A landscape with many valleys, sampled at points; each row gives a point and its height.
A ball rolls from a point to the lowest of its 2 nearest points, and stops where none of them is lower. Distance is the straight distance between rows; heights are no part of it.
z224: [  9 -12 -26   2   8  33   2  -5   7   9 -32 -10  49  -1   8   6 -20  10
 -60  70]  (h 283)
z737: [ -6  29 -23  24   1 -45 -13   5   7 -11 -35 -55  63 -21   0  17  19  10
 -24  36]  (h 297)
z614: [-26  26  27  17 -13 -54  25  -1 -29 -17 -25 -51 -20 -69  62  35  14 -33
  28 -35]  (h 464)
z148: [ 27 -27   9 -24  18 -36 -17 -39 -15 -14  -6  55 -58  -5  11  -7  -3 -12
  58  31]  (h 282)
z443: [  5 -16  -6 -16 -10 -19   2 -23  38 -25   1  57 -28  15   4  -4   4 -20
  71  11]  (h 329)
z852: [-32  42  -7 -10  29 -33  -6  24 -60  22  -6  -7  31  -1  12  24  17  -3
  -1   5]  (h 179)
z202: [-24   2 -18  45 -37  55  -7 -11  25  30 -11  -7  16  43 -17  11 -24   9
 -28 -13]  (h 169)
z650: [-13  12 -16 -19  18 -21   8  -9  -1 -16  44  10 -61   8 -23  11  43 -15
   2 -48]  (h 250)
z774: [ -4  10 -10  19   9  43 -22 -35   8  23  -2 -50  41  22 -11  18 -24  10
 -21 -28]  (h 317)
z935: [ 33 -18  -7 -29  12  -8   4  25 -47  13  12 -15  17   8  -4 -55  20   2
 -19  19]  (h 218)
z677: [ 36 -18  31 -12   6  34   9  13  37  10  26 -36  -4 -31 -18  -9 -14  24
 -42 -19]  (h 693)
z411: [ -2 -19 -19 -12  17  14  14 -23  -2   6  -8   1  60  52  21  -5  29   3
 -28  11]  (h 300)
z840: [ -4  -1  -8  25 -18  55   1  -9  17   0  -2  27  -9  37 -10  33 -47  -5
  15 -11]  (h 345)
z647: [ 29  16  21 -18  24  -9   1  41 -26 -17   4  21 -15 -56  18   8 -29 -11
  11  25]  (h 359)
z787: [ 25 -21  16  -9 -27  44   7  25 -11  30  12  35 -25  15  19 -42  12 -13
 -49 -30]  (h 501)
z710: [-22  28 -32  -2 -22  44  24  26  13  10  20  24  26  -3   4  -8 -22 -14
 -10  14]  (h 407)
z581: [ 28  -2  21 -19  -1 -29 -19 -14 -40  -9 -35  47 -52 -26  21  21 -39 -27
  86   1]  (h 228)
z88: [ 38 -11  45 -34   1 -38 -28  30  32 -11 -13  32 -49  -8 -24 -20  -1   4
  51 -10]  (h 604)
z908: [ 43  55 -17  17 -13 -16  -4 -32 -19  47  33 -21  -6 -22   0  42  25 -13
 -45  -7]  (h 704)
z34: [-28 -42  13  26 -11  28  -9   1 -30  34 -14  -4  -7  57 -25 -43 -17  27
 -13   9]  (h 73)
z63: [-10 -17  26   8 -39  21 -10  58  21  18 -15  -5  -3   6 -35 -51 -21  33
  -8  -4]  (h 428)
z13: [-23   4 -13   9  -1  14 -48  14 -44  41 -18 -17  11  47 -13 -34   7   3
 -16 -25]  (h 260)
z429: [ 24 -42 -21 -21 -39 -18  11  17  46  -2   0  36 -36  -8 -14 -24  12 -10
  50  21]  (h 374)
z276: [-42  35 -31  -9  19 -28 -14   8  -5   6 -40 -50  70 -67  40   6   2  -8
 -14  26]  (h 325)
z944: [  5 -55  -6  11 -26 -15  19 -21  46 -35 -14  10  -6  53 -18   2  21  11
  17   0]  (h 406)
z316: [ 22 -43  -8 -17 -11  25  31 -16  58 -38   1  22  10  35 -11  32 -13   6
  38 -17]  (h 457)
z892: [ -2   4 -28  17 -38 -19  28 -23  26 -31  14   4  10  57 -15  -9  56  -7
 -11 -20]  (h 346)
z734: [-32 -58 -13 -37  -4 -13  59  16 -14   6  21  19 -35  24  -9 -29  67   8
  -8 -21]  (h 338)
z688: [-15 -22  38 -10  27  14 -15  33  23  16   1  19 -17  28   6   9  25  10
 -43  -9]  (h 541)
z346: [-11 -47   9  19  -3  35  -9 -10  16   5 -35  -4  20  26  -7 -22 -36  30
 -23  51]  (h 222)
z461: [-13  41  31  17  15 -46 -25   4 -44 -22 -28 -32   1 -42  37   4   6 -17
  22 -42]  (h 446)
z372: [  1  27  17  17 -12  15  -3  31  32 -26 -38  16   9 -14 -14  49 -52  14
 -29  37]  (h 498)
z948: [-31 -32  -6 -29  24 -17  28   0  -6 -12  26  36  -9  35   1 -22  42   1
  18  18]  (h 280)
z325: [-18 -13 -19   3  21  26 -29  24  23   9 -43 -60  35 -27 -27  25 -27  21
 -34   8]  (h 644)
z99: [ -7  -2 -21  16   2 -21 -36  19  12  -8 -10  18 -20 -21  20  -6  17 -32
  15   7]  (h 353)
z365: [ 13  26   2   9   8 -44 -19  -2  -2  14  10 -38  33  -4   0 -21  46   7
 -39  23]  (h 265)
z805: [  4 -17  -1  11  12  26 -12 -30  11  -2  27 -46  -7   0 -28   3 -17  15
  19 -40]  (h 368)
z409: [-15  13 -24 -13  32  13  -4 -11 -33 -22 -10  17  52  23  41  11  -6 -26
  10   2]  (h 383)
z50: [-20  47  35  38   1 -10 -12 -17 -19 -18 -33 -34  19 -23  16  30 -33   1
   5 -24]  (h 424)
z122: [ -1  12 -25  -4   8 -31  17 -53 -11 -41  28  -2 -20  48 -21  11  44 -10
   9 -40]  (h 293)
z573: [-13 -74  -7 -13 -39  46  45  -9  -1   9  -3  32 -28  42   7 -28  22  -1
  -3 -75]  (h 581)
z379: [-18  41  -5  49  -7 -26   1 -59 -42 -12   3  19  -9  13  20  22  10 -19
   9  17]  (h 423)
z441: [  9 -49   7 -29 -21   5  39  -5  67  -8   9  15   2 -20  -2 -54  -1  17
  40  32]  (h 403)
z125: [-34 -23 -24 -11  17 -10  11  -1  43 -32  -8   0  31 -26   3  -1 -14  11
  43  59]  (h 443)
z169: [-25  32  16   9  17 -12 -28  24 -55   8  -9  -4  13  22 -14 -24 -10   3
  16   2]  (h 258)
z516: [ 25 -56 -30  -2 -13  45  33 -21  11   4  30 -37  -3   4 -21 -13  -6  14
   9 -19]  (h 385)
z517: [-14  -2  -5  13   1 -25 -29   1 -21 -14 -29  16 -46 -43  32  20 -22 -30
  55  -6]  (h 295)
z696: [-14   0  -7  25  -5   5   2 -36 -26 -12  13  33 -32  38  -9   2 -12 -10
  32   0]  (h 431)
z239: [ 16  55 -20  22 -15 -10  15  -1 -44 -16  25 -10  19  -7 -13  19 -20 -10
  13 -10]  (h 294)
z105: [ 38   6  -6  14  -6  25   4 -24   9  39  41 -42 -10 -16 -20  21   8  13
 -53 -10]  (h 699)
z708: [-13  13 -21   8 -14  27  -6  15 -37  39  38  -3 -15  -5 -15 -52  -7  -5
   4   5]  (h 434)
z815: [ 45 -10 -23  38 -17 -23 -21 -51 -17 -42 -14  14 -36 -12  27   4   0 -40
  26   6]  (h 249)
z625: [ 22  27  33 -26  39   5  14   4  16 -22  26 -37  34 -18  -8  22  -3  19
 -23 -24]  (h 686)
z960: [ 20 -72   1 -38 -27  38  53 -15  33  -7   5  47 -40  30  -4   4   1   4
  37 -47]  (h 516)
z978: [-20  23 -22  22   5 -39  -7 -16 -11   4  20  21 -25 -11  18  12  40 -26
 -12  31]  (h 390)
z553: [  0   3  30   2 -16  18 -26  28 -10  19  12  15 -28  -6 -28 -55 -44  10
  31   6]  (h 398)
z673: [-11  43 -29   7 -27  20  31  22 -22  17  35   7  21  30 -29  19  -3   1
   0 -12]  (h 350)
z359: [-27  53  32  12  -3  -2  18  11  22 -38 -32  33   9 -44  29  53 -53  -7
  12  20]  (h 483)
z863: [ -8  17  22   5 -24  -6  11  54 -12  33   8 -14  11  18 -40 -40  14  30
 -34  -6]  (h 455)
z407: [  3  19  10   5  10  13  -5 -14 -16 -43 -26  38  15  -1  37  16 -46 -26
  44  -8]  (h 436)
z384: [ 19  16  33   5  15 -11 -19   7 -22   2  25  20 -53 -32  -8 -20 -21  -3
  20  12]  (h 376)
z126: [-22 -42  44 -37  40  -4  -6  27  32  -6   2  10 -19  12  -9   0   5  25
  29   6]  (h 573)
z611: [-21   7  -3 -17 -10 -23   3  31 -16  63  24 -23  -6  16 -24 -18  62  19
 -36 -21]  (h 442)
z469: [-33  12  -7  -5  26   2 -30  -1  12  34 -41 -44  57   0  -3  52   2  24
 -50   6]  (h 655)
z199: [-16  72 -11  -1  -6 -17  19  12 -58  10  -4 -16  45 -44  26  21 -17 -15
   2   7]  (h 246)
z535: [  4  32  25  13 -14  -5 -10  -7  51 -46 -12  34   3 -18  18  13 -33 -13
  39  -5]  (h 465)
z87: [ 11  63  33  21  14  -6 -32 -40 -33  20 -11 -20  14  -8  30  30  -4  -8
 -29 -39]  (h 392)
z142: [ 39  11  -9  15 -18 -40   7 -37  10   2  37 -29 -18  -1 -14 -24  56   4
 -49   1]  (h 234)
z448: [ -3  68  24 -19  10   0   0   6  17  28  27 -17  39  10 -10  35  18  17
 -35 -31]  (h 678)
z104: [ 18  30  -8 -22  25  -6  -4  10   3 -12  38   3 -10 -18  19  21  41 -36
 -10 -52]  (h 302)
z632: [-37 -59   2  -7 -17  -5  45  31 -14  59   8 -18 -28   9 -26 -16  46  39
 -27 -18]  (h 397)
z432: [-14 -37  18 -23  17   7  38 -18  23 -18  11  30  38  46  19 -35  31  16
 -10  26]  (h 215)
z835: [-26  40   2 -30   0   2 -25  -4  43  69  -4 -36  54   8  -1  35  15  38
 -55 -15]  (h 667)
z68: [ 18  11  26  22   7   5 -28  18  24   8 -17  -2  -6  -7   3  22  -8   0
 -48  20]  (h 514)
z807: [ 21 -54  54 -51  14 -25   1  -8  43  -3   4  21 -57  -1 -19 -37  23  21
  40  -5]  (h 592)
z81: [-23   4  -6 -24  34   9   3  24 -19 -16 -42  -1  43 -26   3  15 -37  11
 -36  74]  (h 315)
z303: [ 22 -18  19  -6   0 -17 -27  28  22 -16 -22  -2 -25 -14 -27  35 -32   5
  52 -15]  (h 618)
z910: [ 68   1 -17  31 -19 -42 -11 -39 -16 -29  18   1 -42  -2 -12 -15  24 -20
 -16  11]  (h 205)
z997: [  9   9  15 -33  38  -8  15  49 -14   0   6   0  17 -28   1  14  -5  18
 -36  46]  (h 339)
z501: [  2 -45  -5 -28   0  27   3  -2 -13  15  11   9 -49  29   1 -32  32 -13
 -18 -70]  (h 548)
z746: [ 50  -5  -3   1  10 -32  -2 -13 -46 -23   9   7  -6   5   2 -28  18  -7
 -19  41]  (h 170)
z608: [ 18  44  22   9  17   2 -15  -2 -35   2   9  12 -25 -22  32  33  -1 -35
 -15 -46]  (h 352)
z446: [-13 -18 -18  -3 -19   1  16  15  37 -17  -1  -6  31   3  -9 -47  -4  12
  23  31]  (h 422)
z540: [ 49 -50 -34  14 -12  25   5 -17  35  -3   8 -11 -24 -22  -1  24 -19  -6
   8  21]  (h 344)
z504: [ -3 -12  -1  -4  21   5 -25  40  12 -32 -45 -33  18 -21 -18  40 -55  15
  16 -11]  (h 633)
z729: [ 35 -27 -40  21   3  15 -12 -27  -9 -16 -12  -5  -6 -38  36  33 -25 -33
  11   8]  (h 303)
z982: [  0 -29 -12 -10 -30  58  21  16  17   9  14  41  -9   8  13 -38 -15 -12
   3   6]  (h 454)
z828: [-44  18 -26  22   2  24 -20  -6 -14  25  12 -13  25 -19   6 -56 -26  -7
  17  28]  (h 467)
z374: [-49  19  -7  28  11  -4   2 -29  -1 -12  -1 -13  36  -5   6  -1 -14  10
  24  40]  (h 466)

Call two points neighbours if one is among the 2 nearest of the other. Go from one point of each pair to the other, from neighbour to neighbour, staying as low as possible. Name the highest point that can't be avoided.
z432, z202 | z863
z581, z34 | z696
z852, z746 | z276
z202, z852 | z516
z852, z34 | z13

Where does a ball stop that starts at each point below?
z384 | z34
z501 | z852
z105 | z432
z125 | z581
z504 | z432
z573 | z650
